A landscape with many peaks, sampled at points; each row gives a point and its height.
From any point a climber takes the steepest step (rise divided by distance) to one of its 2 nearest points. It stops when none of these is higher. Distance is the straight distance between rows; heights are no part of it.
(1009): [159 114 128 147 123 148 131 140 139 144 166 176 107 138 106 152 154 188
 164 167 108  90 106 108 131  83  74  74 125 103  54  82  98 168]  (h 171)
(1072): [171 151 177 138 109  97 190 122  98 116 167 152  98 120 128 138 147  90
 113 116  74 117  71 129 120 159 108  56 144 129  87 110 132 154]  (h 192)
(673): [140 118 102 120 152 176 168 135 120 134 148 180  93 177 108 143 143 178
 168 165 116  64 112  89 134  99  89  97  98 131  66 106 113 162]  (h 188)
(1667): [100  90 157 127 198 105 149  88  86 144 107 123 152 115 112 169  97 135
 113 111 157 148 133 150 140 153 208 112 104 138 182  94  90 101]  (h 186)
(248): [ 61 127 153 132 147 119 136  96  84 197 138 201 159 136 130 141 118 150
 146 124 165 144 147  89 119 167 103 179 126 132 144 117 103  91]  (h 404)
(974): [113 132 122 105 120  61 135  86 138 139 150 134 160  62 140 144  95 111
 105  77 106 138 131 161 124 190  96  88 206  93 117  94  89 131]  (h 722)
(1598): [121  83 159  94 128 131 178 144 167 165  93 116 119 131 106 125  85 145
 152  92 156  89 158 154 118 140 161  66 100 135 119 122  80 148]  (h 493)
(636): [102 112 149 112 149  42 128  70 149  94 146  86 147  80 125 113 121  71
  75  75 176 139 180 116 151 187 133 135 170 104 147 106  92 154]  (h 53)
(485): [104 119 122 156  93 105 219 138 145 126 145  99 141 118 104  87 105  98
 127 125 110  83 139  85 152 137 148 117  91 177 116  90  97 193]  (h 423)
(1246): [151 121 104 153 106 142  88 147 146 133 139 137 171 149 137 147 135 150
 174 189 113 139 131 121 158 109 118 189 109 139  91 157 151 127]  (h 78)
(609): [125 135  57 159 139 163 125 122 132 116 150 156 157 138 108 129 139 155
 149 172 118 104 126  91 139 113 111 184 130 176  84 129 156 119]  (h 96)
(197): [144 128 188 116  51 149  97 150 121 116 139 178  83 121 153 124 168 113
 146 111 117 168  71 129 150 121  92 118 137 109 118 142 153 140]  (h 257)
(1133): [123 109 168 153  63 121 162 134 147 151 162 158 171 114 109 133 117 127
 168 133 116 112 103  74 146 133 121 111 114 124  77 122  98 181]  (h 435)
(1358): [ 49 104 160 125  84 180 152 123  85 163 170 230  97 133  97 157 167 140
 136 115 116 144 108  84 132  97  98 130 142 131 135 131 116 162]  (h 281)
(1366): [128 161 110 144 105 137 118 112  95 105 153 174 142 111 130 129 132  96
 140 124 101 147  95 102 131 144 100 156 184 166 106 160 184 107]  (h 157)
(1582): [151 161 123 124  95 150  80 151 117 100 157 120 139 176 157 157 134  95
 132 169 126 151  89  76 100  89 105 189 100 100 151 200 183 108]  (h 589)
(593): [ 88 143 141 132 129 133 115  99  73 136 127 127 133  93 126 140 167 104
  96 130 114 163 103 140 153 140 209 154 130 165 189 129 139 103]  (h 393)
(830): [ 96 115 177 101 117  75 129 125 115 147 121  93 160 113 136 111 114 106
 134 137 183 141 152 117 152 176 168 153  88 137 161  78  74 133]  (h 243)
(898): [119 111 166  93 128 113 123 152 125 160 111 114 109 174 153 138 140 138
 129 131 166 149 135 138 132 124 158 165  70 120 177 150 109 128]  (h 195)
(762): [105 113 144 137 114  84 127  72 137 170 158 168 156  89 137 134 108 103
 119  74 128 181 131 128 122 152  71 111 197  92 118 143 112 122]  (h 577)
(1169): [ 90 110 100 153 178 134 149 108  95 147 135 151 137 110  85 115 143 154
  87 112  89 128 122 156 136 121 145  98 143 138 124  74  95 107]  (h 544)
(320): [118 125 121 140 173 113 166 138  87 127 154 119  95 184 130 130 179 154
 137 217 123 117 102 106 181  78 126 160  61 118 142  99 101 137]  (h 154)
(1332): [171 139  72 122 148 141  91 137 176  85 107  78 129 122 138 112  99 132
 143 106 141 121 160 146  95  92  68 141 167 112  96 158 167 111]  (h 236)
(1520): [102  81 108 128 139 140  89 135 153 190 117 170 175 126 122 145 100 213
 176 135 154 129 159 141 132 119  87 138 143 113  94 115  97 109]  (h 578)
(264): [100 157  86 103 155 192 144 129 115 141  80 162 115 139 110 141  91 158
 148 134 148  68 151 126 121 142 147 143 143 177 134 141 147 100]  (h 122)
(1153): [187 178 139 149 148 105 104 144 111  90 167 107 114 172 149 143 192 121
 127 200 103 138  93 101 134  97 103 169  64  90 112 105 138 128]  (h 129)
(905): [ 72 123 170  93 119  88 151 168  95 129  96  97 128 118 155  72 118 121
 129 137 180 131 131 150 165 146 169 135 104 118 173  45  80 126]  (h 266)
(411): [153 149  98 159 215 167 120 123  92 121 125 109 142 144 113 160 130 182
 121 179 100  99  98 125  85 102 150 111 112 130 118 107 137  87]  (h 491)
(28): [138 159 117 121 150 202 127 151 100 133  97 166 110 162 130 162 104 182
 162 170 139  65 100 110 114 134 148 118 119 165 116 153 151 110]  (h 100)
(701): [156 119 181 119 116 149 168 143 114 133 131 136  82 147 116 143 148 152
 158 168 114  80  79 120 153 130 162  64  81 148 109  85 106 160]  (h 320)
(1567): [147  80 156 137 151 137 119 105 113 157 122 146 165 116 104 175 107 161
 131 115 125 146 110 144 121 155 214  80 104 154 141 121 101 114]  (h 165)
(1335): [ 89 140  98  79 155 152 100 142 132  98  72  65  99 137 127 141 110 140
 132 157 181  67 198 143 103 143 160 172 148 153 174 157 139 104]  (h 142)
(1459): [ 64  91 149 135 170  66 176  89  95 163 132 125 170 114 111 133  87 114
 102 119 166 146 155 107 147 152 161 143 115 125 165  76  64 124]  (h 212)
(696): [157 143 127 148 186  86 166 117  98  97 129  67 111 127 122  78 149  74
  68 113 121 162 106 153 148  99 156 105 103 113 178 108 123 116]  (h 74)
(21): [140 175 138 108 137 204 106 164  73 126  97 163  70 188 167 187 128 200
 152 177 134  68  88 117 104 118 122 125 105 105 133 147 150 107]  (h 81)
(150): [168 173 129 176 177  96 103 101  96 150 161 164 188 133 160 162 115 146
 121 149 132 158 102  91  94 136  72 166 151  90 103 128 139  94]  (h 304)
(880): [ 79 133 121 137  73  92 186 106 137 129 153 120 144  94 119  76 120  61
 113  86 111 126 146 106 140 158 129 128 150 167 122 110 116 164]  (h 364)
(846): [158 137 116 124  88 106 126 164 170 125 140 136 127 152 143  90 140 136
 133 124 120 126 115 113 130  94  32 136 122  69  66 111 114 164]  (h 93)
(370): [149 128 103 155 145  94  72 128 139 138 169 123 194 123 128 138 155 176
 118 174  95 138 119 117 157 114 135 153  91  89  85  49  86 127]  (h 575)
(1297): [122  85  84 140 137  90  78 129 172 165 143 126 205 139 121 145 113 194
 149 162 134 138 164 128 155 127 130 161 101 104  99 106  76 129]  (h 633)
(923): [153 119  53 113 113 141 156 162 153  94 134 130 107 196 120 106 126 118
 143 136 138 100 155 111 133 111 107 158  97 151  95 186 156 166]  (h 293)
(1546): [164 120 130 140  78  99 101 175 183 116 153 121 133 148 137 123 170 128
 147 186  82 142 138 138 171  99  77 154 105  59  50  99 119 165]  (h 105)
(1490): [127 166  86 103 116 166 112 149 130  83 101  66  97 147 139 132  85  88
 107 150 128  80 129 107  83 112 170 133 137 160 175 190 171 100]  (h 235)
(1515): [144 157  74 162 171 169 139 110 102 125 143 181 147 138 112 149 115 144
 134 135 113 121 119 101  99 112  94 140 171 152  88 148 160 104]  (h 121)
(1285): [125 142 117  94 150 128  74 131 137  84  90  60 122  92 138 117 135 121
 119 129 147 107 166 158  99 151 172 124 132 144 164 114 138  89]  (h 164)
(1139): [177 164  73 145 209 120 157 129 148  97  98  54 132 136 124 104  91 127
 103 139 131  78 152 122  86 129 127 119 123 145 121 108 146 110]  (h 198)
(588): [132 113 103 183  91  97 120 105 169 138 158 125 205  65 121 118  94 112
 133 130  90 133 158 110 157 171 143 146 168 159  89  88 117 135]  (h 333)
(135): [150 147 166 136 127  77 182 147 105  92 139  73 112 123 135  65 158  71
  94 131 118 149  91 138 167 132 159 103  97 112 143  76 118 139]  (h 58)
(640): [191 159 165 133  94 102 104 101 151 100 132 105 139  75 152 116 113  71
 134  95 104 156 115 162 138 175 133  88 162 115 103 148 163 121]  (h 529)
(1562): [133 140 163 143 152 187 128 123  79 153 140 181  88 168 119 192 160 151
 114 139 126 135  83 102 102 103 144 119 104 131 177 175 143 117]  (h 434)
(1476): [132 112 142 107 132 113 149  75 152 114 111 111 136  76 127 141  97  94
 130  82 140 118 161 150 121 197 178  90 179 173 125 144 127 124]  (h 406)
(233): [145 116 146 118 145 162  83 129 140 125  99  95 150 139 136 197  67 154
 160 165 155 107 128 114  70 123 154 123 130 118 157 189 142  73]  (h 191)
(1368): [106 145  71 127 202 142 113 127 124 115 107  88 118 150 107 126 134 131
 100 135 127 126 152 152  75  78 117 152 125 108 164 152 140  72]  (h 600)
(449): [182 119 129 130 182  95 104 129 162 146 115 106 149 165 136 147 118 158
 126 127 149 140 130 133  96 126 114 120  86  84 129 142 104 110]  (h 151)
(408): [101  69 189 122 119 129 104 116 131 184 136 161 129 129 133 148 140 151
 125  77 139 180 123 151 114 120 148 100 102  89 159 120  81 116]  (h 605)
(321): [136 145  65 164 156 119 113  72 153 115 143 135 139  84 125 113 123  96
 107  79 103 149 150 137 122 121  92 126 197 125 112 152 163 113]  (h 184)
(286): [ 80 105 113  80  76 176  95 164 141 163  85 179  90 152 135 139 140 184
 151 120 137 126 141 170 135 103 105 151 148 127 122 162 138 129]  (h 620)
(1440): [136 147  97 158 165 127  64 100 105 116 147 105 196 107 131 159 123 127
 121 172 112 154 126 102  77 116 144 175 136 124 147 138 146  60]  (h 230)
(487): [ 99 131  50 163 170  96 155  73 151 144 150 148 152  95 101 103 114 113
  78  91  96 126 167 115 124 126  98 145 190 136 119 107 124 123]  (h 148)
(1225): [139 138 112 107 117 135 128 148 157 115 113 132  91 136 128  76 164 130
 109  96 108 134 111 160 117  97  75  91 135  99  87 121 130 133]  (h 79)
(1034): [155 102  82 136 105 150  82 149 160 114 127 112 117 142 135 118 112 140
 160 118 115 166 131 172 142  69  56 148 154 108  89 197 183 143]  (h 251)
(672): [121 169 145 111 111 127 142 107  74 122 166 188 112 116 160 142 155  80
 121 107  91 146  79 143 132 167 100 117 183 154 127 165 163 117]  (h 193)
(823): [ 88 114 167 140 145 109 217 130  85 141 144 144  82 151 114 100 161  90
  97 108 125 154  86 112 148  81 113 108  98  97 165 111 102 148]  (h 126)
(394): [140 121 107 134 134 139 141 163 129  96 114  51 115 138 131 122 137 133
 114 171 105 103 142 176 154 124 232 129  86 181 179 124 127 144]  (h 255)
(522): [168 151 129 182 169 134  82 105  76 124 171 152 175 121 135 171 161 154
 117 166  90 166  87 102  86 110 117 148 142 106 116 130 152  87]  (h 262)
(432): [106 100 116 130 152 148 180 139 140 163 134 165 106 179  92 124 135 151
 130 125 127 110 125 120 133  89 106 110  93 121 105 141 107 146]  (h 213)
(678): [136 112 114 153 106 135 115  99 154 123 132 129 166  78 116 129 107 114
 146 117 108 142 150 137 144 155 170 128 162 188 117 139 144 119]  (h 365)
(38): [195 139 134 150 132 112 103 122 137 131 116 140 178  85 141 144  86 172
 150 134 112 117 114 151 111 179 126  73 176 117  67  78 131 107]  (h 271)
(453): [119 141 130 134 104 222 101 138  83 147 104 193  91 152 131 187 119 152
 124 115 137 125  92 115 113 102 137 136 152 134 163 201 172 114]  (h 490)
(124): [ 98 118 177 128 101 114 164 132 115 186 150 187 131 165 159 125 117 142
 160 105 166 121 112  59 109 141  75 139  81  86 116 125  99 144]  (h 279)
(1401): [138 148  51 101 122 172 157 163 133  78 108 105  83 175 119 114 116  99
 119 117 131  87 136 119 117 105 137 140 109 166 150 191 184 144]  (h 267)
(718): [105  89 154 116  57 160 114 156 123 145 149 189 105 129 137 109 125 137
 161  93 132 160  96 117 141  97  36 124 157  86  89 145 149 163]  (h 283)
(518): [110 111 195 126  90 155 135 104 105 183 130 206 109 126 157 158 105 123
 144  85 161 163 114 120 115 152 135 126 151 134 152 173 141 118]  (h 385)
(919): [143 174 119 107 136 167  95 160  81 104 111 118  62 171 161 171 187 187
 133 217 108  90  81 137 109  89 124 136 104 108 131 117 150 114]  (h 65)
(975): [139 136 124 105  75 124 110 162 129 116 137 133 105 208 170 145 157 114
 145 149 150 157 122 114 134 109 100 195  79 102 154 204 164 150]  (h 685)
(1091): [161  74 165 122 110  91 124 121 208 149 120 105 148 130 115 144  87 113
 151 106 188 145 165 116 147 135 107 130 126 108 125 168 101 161]  (h 485)
(1123): [117 158  67 111 136 163 113 112 145 103  98 140 108 104 124  91 111 111
 136  85 143 119 164 140 106 127  71 144 190 143 104 155 183 101]  (h 216)
(1006): [123 120 169 142  37 135 144 159 147 132 133 134 172  79 119 119 112 153
 188 145 102  98 109 114 142 159 140  87 126 133  71  75  97 168]  (h 392)
(1345): [178 168 147 150  88 155  92 134 122  72 155 128 122 133 132 153 167  69
 132 158  86 153  76  99 129  99 121 161 113 115 131 169 193 125]  (h 505)
(1344): [133 151 102 151 214 121 195 117 104 121 100 102 123 147 105 104  94 116
 106 130 145  93 137 126 121 124 131 124 125 143 148 115 134 106]  (h 173)
(441): [101 117 180  98  86 109 159 137 135 165 123 121 142 140 135 122 110 112
 147 133 173 127 136  97 149 152 180 145  80 162 146 129  91 157]  (h 220)
(900): [126 153 149  90  71 152 170 130  71 103 148 191  35 134 113 121 169  85
 132 126 118 116  69  84 145 139  86 116 131 131 124 106 159 167]  (h 190)
(508): [177 149 160 128  96 120  53 150 150  95 122  88 147 103 151 115 151  88
 130 124 108 173 133 157 145 143 148 134 118 108 135 143 156 108]  (h 477)
(311): [152 170 124 134 130 103 152 117 131  73 129  64 124 105 145  88 106  58
 113 119 135 108 157 116 122 180 171 145 138 192 162 128 173 133]  (h 264)
(1590): [122 126 116 130 102 186  77 125 137 119 119 107 126 123 122 182 147 133
 124 144  93 139 106 146 116  93 206 131 122 163 175 201 152 108]  (h 41)
(1461): [151 133  90 170 201 153 139 107  94 117 148 133 134 109  91 150 157 173
 106 162  77 111 102 141 121 116 155  99 136 155  98  72 125 115]  (h 478)
(1046): [ 91 129 161 112 102 136 192 134  87 114 135 152  50 138  99 106 182  92
 113 126 108 124  74 116 157  95 115 102 118 138 146  94 124 164]  (h 156)
(1632): [168 167 112 163 165  47 157 109 136 102 138  66 170 111 138  95  93  87
  82 141 127 115 149  99 146 178 154 144 124 133 129  64 120 138]  (h 111)
(1412): [ 45  92 109 124 159  93 167 130 128 170 127 112 159 142  94 106 112 142
 111 126 161 130 174 114 142 105 125 148  93 104 158  84  51 146]  (h 185)
(1510): [128 126 146 107 181  89 125 138 118  60  99  37 118 105 131  91 114  93
 104 126 190 116 171 155 140 166 175 117 126 132 185  79 108 124]  (h 146)
(706): [126 153 120 121 149 119  68 102 108 120 108 123 164  94 141 154 114 137
 139 135 159 140 147 115  93 152 112 167 172 130 149 143 152  64]  (h 203)
(972): [ 81 103 102 115 142  87 116  82 177 115 135  93 124  82 106  87 136  87
  73  55 143 152 186 146 140 130 123  93 152  98 134 109  92 153]  (h 27)
(891): [ 93 144 132 100 109 218 100 148 108 152  69 190  52 155 145 164 121 170
 121  91 140 119 136 165 109 105 125 124 138 110 167 191 143 111]  (h 559)
(1691): [110  84 165  81 118 100 144 141 191 149  92 102 125 140 121 122 100 138
 147  92 189 107 178 131 116 143 114 113 113 104 124 128  74 153]  (h 533)
(1690): [158 167 194 129 112 131 124 126  71 120 131 144 112 130 156 153 165 120
 128 170 110 125  66 108 140 161 163 135 103 146 153 116 152 113]  (h 284)
(1162): [121 146 174  87 173 105 176  91 108 123  97 119 108  94 132 142  91  96
 116  86 140 102 146 169 109 206 142  82 173 139 140 124 120  98]  (h 467)
(1161): [135 149  82 119 169 173  82 154 113 116 107 104 131 155 140 149 128 182
 127 176 101 106 111 156  58  76 116 125 134  97 120 145 155  70]  (h 541)
(920): [179 144 153 105  93 170 136 145  95 105 147 200  51 136 120 152 162 126
 162 155 118  92  82 102 130 135  90  83 133 135  98  98 163 157]  (h 218)
(48): [122 118  43 162 140 160 120 118 181  95 128  91 124 103 124  82 142 109
 104 115  84 123 188 140 115 117 137 130 145 206 141 138 160 140]  (h 94)
(1018): [178 176  95 106 169 136 135 146 142  94  91  95 118 152 144 114  94 126
 138 124 144  90 140 118  65 120  89 122 133 114 104 134 166 100]  (h 219)
(948): [159 166 144 128 139  83  88 123 105 114 129  94 157 110 150 103 153 100
 102 122 118 167 112 134 127 159 125 145 115 108 135 106 130  98]  (h 430)
(1365): [188 138 162 158 148 134 163 130 107 142 154 175 115 138 125 145 127 154
 121 135 103 104  80 112 102 132  98  50 153 114  70  96 118 150]  (h 155)
(343): [111 122 191 118  95 131 162 153  91 140 129 133 128  99 123 124 141 156
 154 156 108  91  86 125 131 157 159  63  99 129 111  44  85 160]  (h 352)
(614): [121 110 194 158 156 155 142 116  63 186 169 203 112 152 127 182 166 171
 123 144 124 139  93  97 124 129 145 119 100 123 151 131 118 116]  (h 527)
(1373): [130 114  98 139 184  62 120 121 125  88 129  60 149  99 118  92 103 106
  73 112 160 120 163 146 152 146 171 124 120 122 160  38  96 130]  (h 131)
(1312): [116  88  94 157  78 135 127 106 204 126 156 116 154  95 112 104 104  76
 138  97 129 150 191 121 163 126 147 162 150 196 125 174 141 162]  (h 335)
(663): [ 56 102 185 125  80 170 133 133  90 195 147 229 113 124 137 141 138 158
 145  81 139 151 126 115 108 129  93 132 159 112 135 138 116 126]  (h 331)
(1333): [130 122 105 121  56 187  97 121 169 110 107 108 106 116 136 145 113 100
 141 110 127 131 145 153 149 107 194 143 147 182 158 217 173 148]  (h 28)
(895): [134 111 145  98 157 118  59 108 153  92  96  88 153  88 133 146 118 139
 139 116 181 132 173 145 109 159 127 139 161 114 136 134 133  92]  (h 181)
(710): [146  97 120 108 151 117 108 158 121 125 108  86 131 155 129 150 151 171
 116 164 106 130 118 193 136 121 206 108  60 122 154 113 109 125]  (h 238)
(1266): [110 127 104  95  74 124  83 154 148 111 122 104  88 172 150 122 168 107
 124 131 133 173 160 159 130  88 127 178 124 115 162 216 164 141]  (h 775)
(648): [143 113 123 109 107 137 161 169 150 126 120 106 112 167 120 115 134 157
 157 172 118  69 125 136 155 129 168 115  76 162  95 119 116 165]  (h 294)
(871): [178 172 188 126 110 125 157 129  72 111 138 164 110 130 159 160 133  99
 137 134 110 111  63 121 113 189 135  99 142 157 125 144 173 123]  (h 240)
(1041): [153  99  86 149 119 177 108 125 187 114 119 116 121  92 110 116 132 139
 133  86  90 137 134 192 134  94 133  69 158 150  98 172 155 127]  (h 72)
(435): [ 68  88 123 107  81 166 166 142 123 160 141 187  91 163  91 140 158 146
 153 128 132 113 114 101 150  86 113 136  99 140 116 150 113 176]  (h 239)
(349): [148  85  58 149 125 147  72 120 204  93 133  78 140  86 127 112 124 128
 125 109  99 152 191 183 137 112 133 119 155 142 127 154 145 131]  (h 80)
(1213): [148 126 106 150  90 105  68 137 184 109 126 101 176  66 140  91  93 121
 152 130 129 135 180 139 161 151  94 162 171 132  90  99 146 134]  (h 307)
(1689): [ 98 103 117 154 169  92 193 120 135 182 143 118 158 142  89 121 106 157
  92 107 121 117 119 104 131 105 126  91  96  72 138  78  57 162]  (h 153)
(1615): [116  76 138 121  46 135  97 158 164 146 138 152 125 141 133 121 128 138
 170 126 123 171 124 152 167  85  69 152 132 106  93 176 148 167]  (h 265)
(1136): [ 90 111 128 125 164  99 176 155 101 139 130  96  98 196 139 108 158 120
 112 170 163 155 131 141 162  86 143 171  69 113 183 141  94 136]  (h 175)
(215): [102 129 146 130 141 110 121 130 114 181 146 168 162 168 166 126 134 165
 162 155 165 130 133  70 135 138  83 186  84 113 117 125 100 110]  (h 332)
(967): [113 160 109 116 115 105 179 122 125  98 132  97  97 128 133  51 114  38
 106  95 150 117 157 109 145 158 134 151 136 183 145 136 153 157]  (h 305)
(1240): [124 127 135 148 191  92 176 112 110 143 134 117 105 158 111 100 153  92
  70  89 129 170 107 127 135  88 107 124 105  90 166 131 114 120]  (h 97)
(970): [183 134 158  98  75 164 112 174 136  97 123 154  76 166 154 142 147 137
 157 126 129 129  78 123 138 122 100 110 106 113 105 156 164 148]  (h 237)
(1012): [138 103  94 143 172 145  98 111 158 146  99 144 163  92 114 143  78 181
 152 111 162 116 168 144 114 140  76 136 198 119  88 117 129  97]  (h 526)
(1028): [220 141 111 170 162  97 130 134 183 134 144 109 159 160 129 139 120 132
 105 128 115 134 112 108 116 100 107 112  95  81 100 142 129 144]  (h 128)
(1654): [ 82 129 154 105 125 134 136 166  77 126  94 108 103 129 149 107 170 143
 107 164 139 140 104 165 180 117 190 138  96 131 186  69 102 110]  (h 292)
(1380): [ 92 132 180  65 122 128 172 113 120 136  92 105  69 116 142  90 121  78
 108  75 175 139 143 157 149 135 169 107 126 130 183 124 113 142]  (h 671)
(800): [ 45 129 135 109  61 147 138 152 113 138 124 169 132  93 110  96 178 161
 156 112 101 121 120 120 107 113  79 116 144 100 106  74  99 159]  (h 583)
(1032): [ 88 109  69 124 137  99 101 103 149 114 126 103 135  63 119  73 130 128
  74  70 102 127 171 167 130 134 141  87 156 112 128  41  90 129]  (h 12)
(962): [ 87 141  93 107 176 144 153 129 134 127  89 121 113 126  94 101 105 131
 126 124 164  85 192 138 127 137 139 153 136 176 149 115 128 108]  (h 145)
(405): [175 149 139 112 118 160 104 122 131 101 107  90 130 125 145 165  61 108
 143 150 132  92  98  98  72 136 166 100 146 140 149 188 177  78]  (h 211)
(961): [144 108 125 145 165 109 119  83 147 157 114 155 151  94 119 158  62 144
 137  78 150 142 146 137 119 151  62 105 222 101  96 143 139 121]  (h 472)
(771): [169 159 125 113 129  71 139  91 140 113 146 113 137  70 159 120 114  94
  94  84  85 125 117 180 128 196 121  61 183 119  99 103 117 121]  (h 607)
(1252): [105  98 129 126 122 106 210 154 158 144 109  81 134 128 105  82  84 125
 134 118 147  84 153 128 141 129 172  83  91 158 127  88  76 174]  (h 459)
(617): [ 95  92 166 153 169 129 142 112  82 184 156 186 129 130 101 147 148 153
  94  94 111 173 113 140 112 122 136  93 118  99 144 111  89 113]  (h 653)
(7): [120  88  67 130  76 144 148 154 186 117 139 129 131 158 109 109 107 105
 154 117 137 128 177 122 155 112 127 169 120 186 112 183 146 171]  (h 313)
(355): [213 155 117 177 170 100 151  89 148 119 151 113 148 132 122 144 105  92
  91  95  95 144  95 114  93 114 114  89 146 104 112 165 151 124]  (h 101)
(1473): [121 111 166  69 127 106 142 123 176 110  96  86  93 126 124  92 115  89
 123  76 195 113 181 141 121 148 135 122 131 132 144 142 109 157]  (h 587)
(1589): [ 70 126 141 138  60 140 152 124 109 130 156 181 139  79  96 120 158 131
 146  93  81 132 106 123 113 117  77  78 185 117  94 112 113 174]  (h 495)
(262): [155 203 137 122 143 110 144 136  89  83 113  76 135 131 161 103 102  82
 129 170 144  91 112  98 108 170 152 158 115 166 146 115 175  98]  (h 226)
(1558): [162 117 117 138 107 138 159 161 156 104 131  78 101 167 115 130 153 120
 124 162  93 105 133 149 157 113 198 128  68 173 133 167 143 168]  (h 274)
(1313): [155 126 120 138  99 163  57 165 134 115 116 103 165 135 145 181 137 184
 176 211  93 119 120 156 138 126 176 148 114 141 123 152 145 110]  (h 68)
(892): [ 50 137 125 129 125 125 144 111  81 168 138 181 146 122 109 113 148 118
 124 135 142 141 122  97 144 131 129 186 136 168 141 123 122 110]  (h 492)
(983): [133 169 149 131 156  59 126  99  93 148 141 141 169 117 160 124 128 117
 107 134 136 161 121 101 113 174  84 167 140 103 123  93 115  97]  (h 366)
(1001): [ 98  98 150 113  96 120  76 122 137 147 139 147 135 116 131 117 182 124
 111 108 111 198 124 155 147 103 148 148 106 113 149 138 101 127]  (h 686)
(416): [182 123 130 126 115  92  67 132 180 121 111 102 165  65 146 116  78 150
 132 107 144 132 145 154 137 160  90 115 183  87  78  73 130 122]  (h 291)
(1429): [152 103 134 138 112 169 125 138 150 131 121 150 111 103 100 118 144 150
 136  96  94 125 100 173 129 112 134  49 156 134  88 127 128 138]  (h 67)
(211): [ 76 137 178  90 171 131 198 106  94 138  85 154  68 117 125 105  98 109
 101  74 154 135 157 168 129 151 130  93 146 107 173 118 117 100]  (h 566)
(1571): [113 121  49 174 171 119 167 107 155 111 143 103 126 125 105  73 126  92
  76 103 104 120 175 115 124 111 121 147 139 180 146 121 136 144]  (h 113)
(872): [180 142 126 128 103 115  95 167 147  91 141 108 104 168 137 143 199 149
 145 205  84 126 130 150 146 112 111 147  82  92  79 111 143 147]  (h 114)
(959): [ 80 114 144  80  82 142 128 176 138 157  96 166 108 147 143 108 141 176
 163 125 144 115 133 150 113 127  84 122 120 104 101 107 104 133]  (h 675)
(690): [149 149 134 139 173  49 131  95 150 102 139  67 156 121 119 109 113  74
  91 115 184 130 179  92 123 172 120 170 137 123 155 124 119 145]  (h 83)
(826): [112 111 132 129  98 161  79 129 142 150 116 132 156 128 122 172 135 159
 155 155 139 149 124 146 144 128 203 167 113 167 163 172 126 115]  (h 55)
(686): [169 109 119 146 199 121  77 112 145 141 112  98 183 147 140 190  84 180
 154 153 157 125 143 120  74 122 109 129 119  87 128 148 121  81]  (h 170)
(1267): [143 106 163 176  91 113  94 126 139 160 181 162 191 106 116 158 148 154
 154 173  91 154 106  88 167 130 120 133 110  86  76  89  91 155]  (h 507)
(761): [126 173 160 118 131 140 112 135  76 112 108  98  96 130 155 132 160 117
  99 155 124 144  75 133 139 121 186 141  98 129 201 128 145 103]  (h 334)
(388): [ 81 133 126 124  77 122  97 133 125 135 145 139 139 116 121  90 188 103
 114 132 111 161 135 119 156 113 122 189 125 147 134 130 124 127]  (h 599)
(1074): [144 102 175 132  79 138 134 119 154 153 123 159 132 127 132 135  87  97
 160  85 164 162 118 115 135 133 122 129 131 135 124 181 138 136]  (h 433)
(1076): [ 93 149  78 105 145 135  97 142 119 118 110 108  98 183 133 125 156 121
 104 138 133 147 146 142  91  72 102 175 121 105 169 191 160 109]  (h 679)

Two climbers start at each pair of points below. Name the first point that both come to, or write none.
(696), (1373) -> none
(1335), (311) -> none
(1032), (636) -> (1373)

Call two points neighbours if one is among the 2 nearest of the other. Go from one point of each pair to the other, from neighbour to neighbour, staying as high as possible. Name the lowest point that can't be avoided.
(1459), (959) -> (1567)
(959), (1001) -> (1562)
(1266), (617) -> (1461)
